Points, in no order, along strands that fork, close into loops and pass close to each other.
In the rows, zero is written as 100.
Two points are linked if the straight distance between their rows is under 146. Some points are linked to none.
j550: [85 83 86 87 112 157 132 103 72 107 112 106 105 95 93 108 56 89 126 85 97 105 91 83 118 91 112 120 126 63 49 90 57 52 74 128 104 105 76 124 150 91 90 103 81 110 78 125 87 102 132 64 110 90 152 155 124 90 98 98 124 98 102]
j320: [81 98 98 78 93 156 143 113 87 119 118 112 99 95 84 89 81 81 114 81 96 113 93 80 98 112 100 117 126 49 55 81 44 46 80 117 79 66 86 141 136 125 79 118 77 89 104 125 107 100 142 64 122 108 143 127 123 124 107 75 115 103 115]
j797: [104 73 101 113 121 99 100 85 130 80 117 146 117 122 69 90 101 117 100 117 68 88 119 138 129 101 93 130 97 134 126 62 103 122 76 85 106 153 131 106 77 131 108 78 81 91 88 93 90 88 52 68 84 108 66 109 107 125 80 145 82 140 99]
j842: [114 132 81 100 80 56 99 105 96 138 100 80 137 99 121 81 132 71 97 107 91 58 91 108 52 99 122 72 87 101 102 98 86 143 137 95 64 50 89 65 78 87 73 90 132 93 111 76 84 137 84 116 118 102 57 54 120 88 94 86 88 59 111]
j419: [115 122 114 117 122 80 61 110 102 89 50 98 65 120 94 128 78 114 63 67 113 101 99 94 112 101 104 103 86 101 85 98 127 104 110 88 99 141 84 82 128 84 148 81 70 103 120 114 75 89 121 119 73 59 131 123 90 80 113 80 93 131 100]
j277: [116 98 121 64 94 71 126 80 118 93 88 121 122 114 104 104 141 131 47 106 102 96 90 143 117 161 97 100 87 112 112 107 99 101 94 75 78 125 152 168 76 142 61 98 71 86 113 95 139 104 89 105 43 106 58 90 94 88 73 97 87 104 84]
j799: [111 123 103 75 128 108 86 91 83 125 104 75 64 87 107 75 68 73 146 54 93 103 94 43 89 51 112 78 79 68 98 115 75 71 149 105 91 59 77 69 100 40 132 124 140 107 84 104 74 110 148 142 125 92 96 72 91 127 127 99 86 79 102]
j725: [104 83 97 80 110 123 86 87 101 58 63 99 72 82 112 104 87 98 87 87 108 100 110 96 99 111 103 118 94 106 112 120 90 97 80 94 113 82 125 98 111 109 112 94 78 108 125 114 90 69 94 119 88 90 86 104 92 102 102 123 73 91 99]
j156: [122 107 80 85 89 59 76 90 76 98 84 84 155 84 120 105 108 54 90 107 95 59 87 113 81 113 125 83 87 91 123 106 100 138 123 96 67 70 103 76 77 85 86 77 120 128 117 66 81 122 90 121 117 102 48 57 98 62 81 99 68 54 113]
j208: [105 84 140 78 98 104 81 66 116 65 99 120 92 87 121 97 114 82 94 107 92 132 113 114 126 100 70 120 89 100 156 153 114 119 92 90 150 80 148 122 121 134 106 96 75 117 108 108 77 36 51 95 102 76 59 112 45 113 94 181 66 81 72]
j359: [103 79 66 80 78 70 115 85 90 65 56 109 139 86 95 127 120 84 70 127 115 62 83 131 88 146 86 92 81 83 101 91 87 92 74 102 73 97 131 148 116 141 60 75 78 133 149 102 109 100 109 117 89 124 68 105 109 70 99 83 106 102 126]
j713: [98 106 114 84 91 54 75 105 121 131 119 93 97 121 125 78 106 86 103 99 94 94 126 104 76 96 80 79 91 117 104 122 104 135 120 86 99 86 105 73 65 110 97 126 114 88 96 88 100 119 70 99 91 111 82 59 100 112 105 105 115 96 88]
j373: [112 73 115 85 104 90 92 59 71 105 103 65 94 91 108 131 103 90 121 113 111 94 82 92 94 96 128 69 124 81 126 85 94 85 118 122 111 105 40 118 91 34 88 80 108 133 73 87 116 98 149 142 124 116 83 105 81 63 108 92 119 78 97]
j153: [90 154 71 123 71 103 135 112 113 117 142 54 111 74 130 73 125 103 104 92 112 107 86 58 77 116 89 94 106 116 95 152 79 96 130 108 94 67 126 61 110 76 77 143 149 66 86 94 81 123 120 109 85 80 99 65 124 114 112 90 95 73 90]
j253: [93 70 76 92 98 98 101 94 125 101 104 128 136 141 85 119 87 107 90 102 80 101 61 129 135 135 92 124 135 104 110 70 105 83 115 118 87 141 98 144 89 121 99 93 90 87 79 112 128 76 108 76 95 104 77 141 120 81 83 111 123 128 96]
j902: [67 97 84 109 90 145 123 109 110 126 135 103 123 106 101 94 75 119 130 98 92 141 93 106 126 120 86 126 137 97 86 105 99 86 89 137 112 116 112 130 107 115 96 128 110 66 59 116 99 98 109 44 104 108 116 136 103 114 74 106 126 108 89]
j122: [111 115 88 106 120 128 115 97 80 108 100 83 40 83 104 90 80 115 134 71 111 109 106 50 90 64 107 96 88 105 82 100 81 78 120 116 114 79 79 65 112 43 123 135 128 94 92 106 75 106 133 140 99 83 110 84 111 128 133 92 86 86 108]
j17: [105 67 96 104 83 78 88 62 77 66 92 93 112 83 116 101 109 102 113 149 111 82 102 113 104 92 88 93 95 107 128 107 110 122 98 110 121 98 105 91 108 94 101 69 114 134 109 89 74 80 79 132 112 106 62 118 64 79 102 146 91 84 102]
j839: [88 127 84 98 73 120 130 84 89 133 116 103 111 104 105 103 143 119 120 131 90 112 66 121 73 112 96 88 124 61 76 86 84 79 136 145 108 86 69 128 141 114 68 102 83 87 97 132 111 95 117 97 152 100 129 159 100 92 93 77 129 95 107]
j240: [93 73 110 86 100 101 115 71 91 117 96 96 101 95 107 94 130 105 99 137 109 96 102 117 74 102 131 80 108 108 123 70 90 123 94 95 104 67 82 120 67 91 73 72 110 104 98 86 128 94 95 116 116 125 58 76 83 103 93 92 92 79 94]
j160: [93 78 109 68 99 83 128 92 113 110 124 130 134 113 81 90 112 117 82 114 93 99 118 124 121 135 107 101 93 105 107 89 93 104 64 89 80 125 133 162 65 146 61 116 87 90 96 72 131 116 95 69 65 125 70 83 93 113 86 107 94 114 97]
j552: [87 83 108 101 140 101 86 98 112 113 93 132 47 134 117 92 67 112 95 84 101 112 136 84 131 67 89 130 82 119 91 98 100 103 112 107 122 124 74 81 130 87 137 123 67 92 91 129 59 73 91 103 57 60 119 117 96 115 129 120 114 111 75]
j75: [111 137 119 98 101 109 116 132 102 73 88 97 112 73 60 118 103 109 35 62 118 111 88 78 114 139 111 121 94 100 86 119 120 65 68 72 71 123 119 124 108 134 99 94 68 97 121 78 112 114 106 71 64 99 137 90 111 89 62 73 82 115 124]
j961: [77 97 94 89 69 130 115 123 81 104 109 75 110 71 121 107 91 98 123 108 101 110 81 87 92 109 112 95 118 94 79 116 106 80 96 129 106 59 92 101 87 103 81 105 118 104 80 116 136 101 118 79 136 116 139 121 101 85 60 102 121 77 95]
j755: [91 102 104 95 98 64 84 59 103 108 138 105 127 116 101 82 104 80 115 105 96 119 106 120 137 110 77 99 122 89 146 121 103 112 131 107 109 118 105 101 93 98 102 124 103 111 93 88 79 90 89 103 100 104 56 106 64 110 122 131 109 104 92]
j740: [93 122 113 120 86 63 90 113 135 142 152 62 89 108 81 73 110 85 102 75 123 135 114 83 99 97 72 64 119 92 101 138 110 103 105 71 99 108 120 88 59 110 72 148 139 78 69 70 128 154 107 82 97 142 99 44 128 130 136 80 128 113 104]
j681: [83 125 82 124 83 122 129 103 105 117 138 107 116 107 99 86 132 148 121 133 96 127 83 109 98 113 78 106 116 121 95 91 109 113 107 119 114 121 116 102 108 117 92 112 107 61 85 111 109 107 78 77 106 113 111 117 99 108 83 100 118 115 106]
j705: [102 92 112 119 120 131 83 95 142 84 108 108 37 104 117 79 111 94 129 100 71 134 94 112 76 77 75 99 100 109 146 117 120 112 121 89 159 69 120 71 56 96 125 98 109 95 102 130 135 34 82 123 147 97 83 76 106 151 117 121 99 121 75]
j12: [81 115 101 88 82 110 98 127 83 109 99 84 101 85 136 86 91 103 115 103 101 103 104 75 86 90 92 102 89 103 69 120 102 95 119 118 106 50 98 79 114 108 100 129 119 98 97 124 97 95 101 91 111 96 139 113 89 96 79 109 108 83 91]
j993: [100 90 90 110 126 109 97 102 129 85 117 137 131 131 55 101 90 111 102 88 66 104 76 140 144 109 100 133 126 110 118 53 113 97 110 105 86 172 107 115 80 121 119 69 79 84 66 96 103 86 79 56 97 100 80 135 127 103 76 120 96 149 101]
j236: [77 90 72 90 78 140 124 98 89 113 109 101 119 95 107 116 98 97 140 120 78 93 70 107 70 107 109 96 130 81 81 85 78 81 111 144 111 65 77 113 107 105 78 87 107 99 87 128 128 101 117 85 163 109 126 143 118 92 78 91 129 86 104]
j841: [118 97 121 76 97 108 93 87 112 61 80 85 63 68 138 89 123 86 94 105 105 124 120 102 89 104 79 101 69 101 135 160 110 110 88 94 142 56 156 91 126 114 106 100 78 111 127 116 93 56 71 118 88 84 79 92 66 103 92 155 59 79 83]
j119: [80 33 104 104 101 133 134 122 112 89 99 139 86 111 98 128 90 133 86 138 95 110 129 105 120 83 111 127 86 141 89 89 115 107 35 94 121 127 129 140 81 126 99 81 99 86 65 99 134 96 79 71 48 92 102 98 92 101 66 133 119 115 82]
j720: [109 91 130 83 116 99 90 64 73 110 79 85 88 111 102 128 123 123 96 111 106 102 88 125 89 98 139 73 120 91 116 67 103 99 114 115 109 109 34 122 103 65 101 66 85 126 87 109 115 83 125 130 124 97 95 124 74 64 98 80 110 99 82]
j16: [87 56 91 98 119 103 97 129 120 97 68 125 113 149 90 133 61 104 77 85 84 94 97 110 141 102 119 126 112 112 90 72 123 85 90 108 76 144 77 132 84 103 123 87 83 95 61 108 129 85 108 72 58 90 106 123 120 73 75 102 124 120 64]
j324: [96 69 109 73 105 62 30 109 100 80 84 122 141 114 119 112 43 39 108 82 65 90 114 112 119 99 95 113 96 80 120 118 112 112 111 95 93 77 96 90 87 118 131 104 95 137 110 106 78 79 104 97 127 90 90 111 76 86 87 126 92 87 81]
j914: [102 94 82 77 117 132 112 105 80 106 76 122 103 114 102 108 71 83 75 74 88 78 74 94 106 105 113 139 106 58 48 68 51 60 110 118 80 99 67 117 161 94 103 93 77 115 98 130 58 91 124 95 97 66 130 155 120 82 106 75 96 99 111]
j129: [89 89 86 120 102 107 102 86 109 100 79 135 83 127 90 91 113 130 112 126 94 85 102 134 52 83 93 106 85 110 82 51 104 110 105 102 111 105 101 95 111 143 104 61 86 94 138 135 111 83 73 95 132 98 117 127 109 113 115 88 116 147 104]
j498: [107 163 114 99 93 68 95 99 77 150 124 96 138 106 105 80 124 74 94 87 76 80 96 84 85 87 110 84 95 75 106 105 77 117 161 89 61 72 59 74 103 86 92 119 116 91 99 71 49 145 86 100 112 77 84 74 90 100 100 85 82 58 101]
j337: [110 52 106 117 93 60 83 66 68 95 100 85 131 105 102 122 96 98 110 143 114 69 95 107 119 87 107 89 110 109 131 85 108 115 96 114 106 122 62 110 85 59 89 69 125 139 78 67 90 95 110 131 111 120 58 108 79 61 110 121 112 90 97]
j761: [97 101 94 110 106 119 111 81 127 70 120 139 110 107 103 82 125 130 110 126 74 106 85 143 120 111 85 132 103 139 130 83 98 133 97 91 128 117 148 99 84 134 113 74 87 80 91 112 93 78 28 87 104 92 58 121 92 127 73 154 81 119 91]
j840: [109 141 127 84 101 86 91 97 68 157 97 121 122 108 117 78 114 103 98 101 80 79 113 97 74 74 130 99 74 93 84 69 79 126 141 94 72 63 57 79 117 91 109 105 106 94 123 99 41 130 77 96 123 84 100 100 77 98 85 87 83 69 96]
j100: [120 90 82 75 82 66 60 99 81 69 50 86 146 99 135 139 72 61 74 91 95 66 80 109 105 126 110 103 89 95 110 116 107 116 113 104 77 72 99 87 84 78 110 87 116 128 119 95 94 94 122 129 100 88 61 81 94 45 76 102 75 53 90]
j507: [75 89 104 140 111 112 102 92 104 117 138 101 59 108 119 75 84 136 151 131 102 143 134 81 118 58 68 108 98 135 111 116 118 126 91 115 155 116 97 71 111 79 131 131 113 78 64 107 58 107 82 99 82 97 113 87 84 116 122 137 116 101 85]
j868: [99 93 115 110 89 72 95 124 77 109 99 86 96 115 85 119 97 117 84 120 123 92 105 84 98 86 98 84 95 95 63 92 120 91 90 96 93 141 64 111 119 102 93 92 96 107 91 93 108 123 120 89 77 112 157 118 93 72 109 74 136 115 114]
j339: [101 118 80 114 118 90 97 109 100 104 105 109 60 109 108 93 88 118 115 87 115 95 114 65 103 74 76 114 80 124 74 105 86 98 118 109 113 124 87 66 134 66 127 134 105 88 109 108 51 99 110 129 62 79 118 102 105 113 138 97 108 103 117]
j500: [117 113 67 93 81 85 111 110 104 48 77 84 131 63 77 126 121 74 68 92 122 71 74 90 95 155 98 94 98 77 106 120 87 80 75 88 60 107 129 118 111 113 61 93 90 120 140 83 114 119 119 117 79 127 91 79 122 76 98 68 79 95 146]
j269: [82 30 105 63 108 115 119 108 113 91 92 144 111 111 94 118 93 107 80 124 90 90 110 119 107 114 110 113 93 115 106 84 95 105 39 79 99 104 124 161 65 144 87 77 89 95 96 94 150 92 97 76 78 115 73 85 92 110 70 117 110 106 87]
j948: [96 113 83 113 88 122 121 136 86 87 97 108 120 82 63 113 92 82 88 95 95 75 90 78 93 103 109 111 105 78 77 73 82 74 78 96 59 108 85 110 109 119 85 89 97 98 117 87 103 127 117 70 106 112 139 105 131 91 94 62 99 108 143]
j210: [103 65 71 86 127 139 99 86 102 58 55 116 84 97 87 120 71 90 88 77 105 84 89 103 97 112 116 120 110 92 93 75 70 75 66 104 95 106 101 115 116 96 116 63 71 122 119 113 93 74 116 108 99 93 95 119 119 94 115 95 88 117 117]
j418: [87 42 88 90 102 115 80 98 99 57 101 111 129 79 88 109 52 64 113 103 80 90 108 105 136 106 118 123 115 111 137 101 98 108 63 105 108 91 116 100 59 103 101 90 119 125 77 78 108 86 89 82 114 125 76 105 95 97 68 142 80 90 98]
j369: [124 128 136 110 133 90 70 94 111 128 91 83 67 132 81 112 111 110 74 67 104 113 85 99 95 96 127 86 117 101 130 80 129 107 147 76 88 129 53 87 73 59 136 89 88 93 96 92 117 95 104 125 85 95 95 74 103 99 115 60 93 114 88]
j973: [98 100 119 103 132 117 79 114 104 103 59 123 43 125 115 107 69 115 72 62 105 119 122 94 114 85 110 123 83 108 75 98 114 102 105 94 115 115 93 87 126 88 153 105 64 100 107 133 82 74 96 105 71 44 140 132 85 105 99 95 85 122 77]
j632: [100 90 152 81 85 63 73 55 93 95 124 109 114 99 115 79 127 84 100 132 102 136 124 130 136 99 67 88 104 78 153 132 126 115 113 96 132 86 120 122 97 124 102 103 83 132 97 83 87 58 66 97 116 99 61 110 31 113 94 160 93 97 74]
j364: [102 118 103 89 95 26 31 110 125 73 96 82 135 94 112 88 134 28 122 79 76 97 100 148 100 106 55 72 95 55 136 150 144 110 130 76 100 88 138 63 104 110 114 87 89 138 133 105 103 70 90 124 132 95 86 95 86 107 103 127 94 129 110]
j97: [97 98 70 108 93 129 115 125 75 72 89 111 119 57 87 98 82 80 125 110 94 60 110 88 77 79 120 112 86 99 77 74 80 96 52 108 76 69 120 83 111 118 83 86 112 108 124 93 92 122 93 77 135 118 127 106 125 105 85 100 80 91 135]
j228: [126 103 134 91 105 75 65 88 132 86 93 77 65 94 99 88 100 69 84 69 108 113 124 112 88 102 95 73 90 72 120 124 108 98 98 61 95 81 125 84 58 95 111 114 89 110 123 91 136 86 114 123 106 122 82 54 88 123 130 83 79 117 94]
j833: [90 96 77 93 90 93 106 88 106 97 118 101 131 109 80 99 89 81 100 95 97 100 88 104 130 131 92 108 128 86 120 98 86 87 103 112 79 121 95 120 94 100 85 120 99 104 95 91 102 102 110 89 93 119 78 118 106 93 103 95 99 97 108]
j432: [113 88 110 85 76 31 31 102 112 52 69 91 149 105 121 125 85 32 95 95 73 94 104 139 117 125 72 91 90 77 131 153 137 120 110 86 99 88 132 81 91 114 119 85 85 142 126 99 98 74 97 112 125 92 72 97 64 66 81 131 84 95 88]
j197: [97 144 120 111 85 99 105 117 100 81 118 99 84 79 99 81 114 126 77 92 121 124 110 90 113 108 78 110 82 113 88 126 117 96 98 99 107 112 134 82 122 119 108 133 86 86 114 94 79 104 78 84 76 84 141 111 78 112 92 107 90 105 116]
j897: [68 70 87 113 115 127 106 99 131 122 124 107 69 109 126 87 47 113 144 91 88 132 130 86 128 78 84 136 103 154 118 126 90 127 97 116 140 89 103 84 100 81 113 137 126 60 62 118 63 101 84 90 63 86 79 70 117 127 110 143 105 77 70]
j547: [94 132 53 126 68 106 135 127 113 81 119 69 111 77 113 98 109 116 101 91 119 92 98 50 96 118 79 117 97 142 76 150 81 96 96 111 106 100 121 64 120 79 73 130 138 70 104 101 76 116 112 112 57 85 119 85 131 103 108 90 95 77 116]
j104: [72 91 93 134 123 138 117 95 88 139 126 101 71 107 121 80 72 143 166 123 113 137 118 74 110 60 74 108 102 115 78 106 99 108 94 133 154 113 77 91 143 85 110 130 111 81 70 128 64 104 103 80 113 85 135 123 97 117 120 118 137 99 86]
j329: [100 82 98 127 87 108 110 85 100 84 119 81 57 96 96 106 115 139 111 127 134 109 114 85 110 91 81 80 108 136 105 106 126 107 78 101 138 141 96 87 96 68 94 97 108 95 78 87 111 103 101 121 71 113 112 88 96 98 120 101 123 111 108]
j460: [127 139 122 130 141 107 83 120 70 109 60 89 61 100 82 129 81 122 82 70 110 93 97 87 100 60 141 90 84 92 58 74 119 94 106 84 100 140 45 81 135 63 143 65 89 105 110 104 81 110 131 109 114 67 162 119 97 77 114 55 91 114 107]
j244: [89 113 109 108 78 53 91 89 125 151 152 76 115 113 113 66 113 94 118 106 106 125 124 105 105 102 75 72 117 107 114 133 94 139 113 91 108 103 119 94 64 105 74 141 137 83 65 73 94 146 86 80 94 124 68 57 104 113 112 114 132 97 91]
j718: [82 83 101 79 103 140 131 108 101 131 104 124 90 101 73 85 95 84 117 96 94 99 100 89 81 105 118 94 117 75 88 67 58 71 78 106 75 57 87 144 91 128 75 110 84 95 111 115 134 113 124 77 127 128 107 91 118 137 114 69 116 104 112]
j994: [108 117 95 76 83 76 130 83 109 86 59 111 118 97 100 105 147 126 62 119 117 91 71 133 91 171 81 97 84 114 105 112 86 91 101 93 84 107 148 150 118 139 73 87 70 100 134 128 119 91 81 119 56 98 67 119 108 76 80 87 104 107 109]
j581: [109 111 113 66 120 112 97 91 47 115 93 113 120 88 118 84 79 89 98 89 94 81 123 80 105 82 129 119 73 91 92 83 65 100 102 101 84 65 74 83 127 85 112 108 101 117 112 96 29 113 86 96 108 75 89 110 76 89 91 119 67 56 95]
j256: [119 110 122 95 98 55 37 100 140 84 71 83 86 118 116 108 104 55 90 72 79 114 111 142 82 100 62 75 83 80 104 121 123 112 118 67 93 85 130 64 86 115 125 89 87 113 150 120 120 71 121 128 121 100 87 79 103 121 121 94 83 136 101]
j406: [85 132 83 91 88 131 123 126 102 98 93 79 88 73 158 69 133 108 100 96 105 106 88 80 63 108 95 106 71 122 95 142 91 104 126 115 114 22 126 60 120 105 107 129 115 88 116 129 103 74 88 124 98 69 112 82 113 117 76 116 75 62 75]
j647: [112 143 78 93 75 55 103 111 108 150 120 71 121 84 114 61 150 42 113 104 95 73 99 102 59 98 94 64 95 56 91 112 71 105 137 104 61 43 108 74 106 110 52 118 123 105 109 79 96 138 102 119 133 124 78 66 132 116 121 82 108 92 129]
j29: [79 101 78 133 107 150 120 87 99 127 142 95 111 104 108 102 75 135 165 110 93 136 95 102 117 95 77 118 134 86 82 114 95 86 85 151 140 138 93 108 147 83 112 126 111 77 61 127 65 101 114 61 132 87 135 159 94 102 94 112 146 93 90]
j918: [107 56 117 124 85 96 101 89 121 65 95 95 46 103 102 111 122 139 92 144 124 119 129 105 99 91 65 90 86 135 117 113 132 113 63 83 156 144 127 103 95 91 92 77 96 104 99 105 117 71 80 119 60 106 109 97 81 100 120 122 113 133 98]
j724: [115 110 129 73 122 96 74 83 82 122 101 83 79 97 98 95 79 68 111 65 99 102 110 73 93 71 124 85 96 56 107 92 81 77 123 100 82 75 66 95 93 69 117 112 101 118 106 92 90 103 138 123 123 114 101 89 75 107 123 79 92 96 101]
j246: [93 142 86 110 80 121 147 113 97 120 109 59 91 68 127 66 152 114 98 112 118 101 90 78 57 106 114 84 88 121 81 124 85 96 117 111 101 34 118 76 97 88 73 125 131 82 103 107 125 107 99 121 98 90 100 60 121 119 89 76 83 66 91]
j757: [108 117 129 110 91 93 115 137 93 103 114 85 92 97 57 110 97 118 62 77 128 121 99 73 124 107 104 96 104 80 75 102 146 62 82 87 84 145 84 133 114 120 97 98 68 90 96 76 134 113 125 65 74 112 165 112 103 87 92 67 120 125 122]
j130: [104 110 113 79 129 128 115 99 56 133 86 129 116 101 98 88 88 95 81 94 93 77 100 102 106 88 138 134 89 74 60 55 50 85 95 103 70 93 51 110 159 94 98 95 84 106 106 111 40 106 94 81 116 72 119 145 100 87 99 91 84 85 105]
j99: [79 89 112 117 93 145 130 114 89 98 113 130 103 95 87 103 113 150 107 140 84 115 104 117 92 91 116 114 102 133 79 71 119 109 70 112 116 110 119 115 84 126 104 76 98 75 73 97 133 102 63 62 105 100 125 125 85 100 47 118 108 120 92]
j422: [111 63 75 88 100 69 54 94 70 64 58 115 149 111 117 140 43 61 97 106 89 56 89 103 116 93 105 117 86 83 88 96 96 104 104 113 87 88 90 95 123 90 114 83 115 144 118 100 64 95 111 117 119 88 84 131 87 49 102 118 97 74 92]
j242: [89 102 100 103 107 149 161 95 114 126 111 130 62 80 70 63 128 131 128 108 106 131 103 100 64 88 110 84 113 103 95 62 75 74 65 97 101 67 108 133 73 120 81 122 94 73 117 100 151 109 114 92 135 119 100 64 121 166 132 65 114 107 105]
j222: [115 138 89 101 84 101 116 142 107 75 94 91 124 71 72 109 105 81 63 68 110 80 90 76 85 125 103 102 91 90 83 112 99 66 77 80 54 87 120 102 97 120 75 105 97 95 141 79 119 125 114 91 92 109 122 69 136 102 94 52 74 98 129]
j516: [117 122 111 118 94 76 93 120 135 128 133 78 74 117 61 87 114 102 93 71 118 119 93 81 98 92 81 69 118 86 101 100 122 84 119 75 87 129 93 96 59 100 90 130 111 81 96 80 147 125 111 92 96 138 109 63 142 130 151 58 124 131 112]
j512: [103 71 64 95 114 120 104 70 84 59 88 103 109 87 80 121 76 88 103 99 100 80 79 105 124 120 106 117 123 91 122 70 73 78 82 123 95 128 80 119 124 72 92 73 90 132 97 91 78 87 119 120 102 104 73 135 110 78 117 101 91 105 118]
j343: [124 119 133 111 116 74 72 90 130 109 115 89 66 95 73 77 94 72 84 54 106 111 131 100 92 77 105 67 98 79 126 110 111 94 111 58 80 90 115 73 28 89 112 131 112 95 95 62 133 113 91 101 115 118 82 33 102 143 147 85 73 104 87]
j427: [106 111 63 124 86 97 134 87 104 78 107 83 79 84 92 106 130 139 96 118 135 85 93 81 95 114 77 104 94 148 95 115 88 113 87 103 115 146 116 84 118 73 80 107 118 78 115 86 83 114 98 138 47 101 90 80 120 98 133 95 96 95 132]
j187: [90 125 87 113 96 132 119 82 103 68 130 97 111 73 115 65 136 112 132 127 84 111 76 126 110 112 91 108 112 122 145 113 102 129 105 106 129 82 157 78 93 113 107 90 105 97 97 101 93 82 43 100 125 105 67 110 86 125 71 151 78 100 97]
j340: [107 120 123 111 79 83 110 148 132 132 120 94 87 119 72 97 122 125 72 78 120 111 99 72 85 106 85 72 97 110 69 113 134 79 104 63 90 118 102 101 62 123 87 126 104 69 99 96 164 129 110 87 71 130 140 61 136 122 110 46 124 124 111]
j204: [118 109 117 97 105 67 56 95 109 124 77 80 83 135 124 112 99 92 75 77 99 88 114 103 76 88 110 76 86 117 105 106 115 139 134 70 88 95 77 61 63 72 122 102 110 88 103 95 101 111 97 128 77 88 79 47 96 93 107 78 90 82 86]
j249: [127 129 131 118 125 81 85 109 118 144 127 77 74 115 57 96 105 98 74 61 118 116 102 79 98 76 117 73 125 93 117 93 129 90 131 55 79 121 59 88 46 77 110 106 110 83 77 56 134 133 99 109 96 125 100 50 118 115 140 57 100 103 93]
j596: [95 109 90 121 79 99 104 77 78 58 105 91 131 72 104 105 123 116 114 132 99 94 71 120 127 114 98 101 113 123 137 103 120 117 102 113 115 110 130 96 106 97 106 79 110 121 89 84 78 95 61 108 111 99 72 134 74 83 67 145 82 91 107]
j545: [99 81 85 130 97 89 103 140 76 84 91 88 77 88 74 123 67 106 114 129 118 66 117 67 82 50 104 85 80 101 39 79 105 94 61 96 105 133 86 93 127 93 94 81 116 115 107 89 98 133 122 89 93 109 176 112 113 86 124 76 136 111 126]
j687: [104 94 121 105 120 123 95 102 82 113 60 94 97 123 106 139 108 126 75 93 97 103 81 115 91 105 156 94 116 116 105 62 127 117 107 106 98 113 44 111 88 68 119 62 90 98 79 114 134 91 112 115 103 83 109 108 83 60 70 69 101 99 76]
j18: [96 81 85 123 100 116 109 122 66 84 80 111 87 81 87 112 74 105 129 124 106 60 125 86 67 47 125 93 71 101 53 58 90 104 54 98 103 87 96 85 109 106 100 77 117 108 127 96 97 125 106 87 126 109 151 111 112 106 111 84 104 105 119]
j829: [108 82 98 116 125 107 92 122 103 97 54 118 106 140 79 136 89 124 58 102 94 89 93 120 109 101 134 111 97 120 86 57 132 118 85 97 81 147 61 108 94 100 129 55 82 89 84 109 120 104 102 87 79 85 113 110 107 62 71 79 106 125 78]

A tip is a point with one link. Name the tips that can be reached along the links from each point below, in the order of the rows.
j244 | j647, j242, j340
j799 | j460, j724
j961 | j839, j918
j160 | j897

How many points has the smallest loop of links through each point below? Write none if it is on no loop.
j222 | 8
j761 | 13
j516 | 7
j339 | none
j208 | 8

Name the points in between on the shortest way along the links from the first point to the second, in order.
j256; j550 | j364, j432, j324, j422, j100, j156, j842, j498, j840, j581, j130, j914
j948; j507 | j222, j500, j359, j994, j277, j160, j269, j119, j99, j681, j902, j29, j104
j210; j596 | j512, j833, j253, j993, j797, j761, j187
j725; j720 | j210, j512, j833, j253, j16, j829, j687
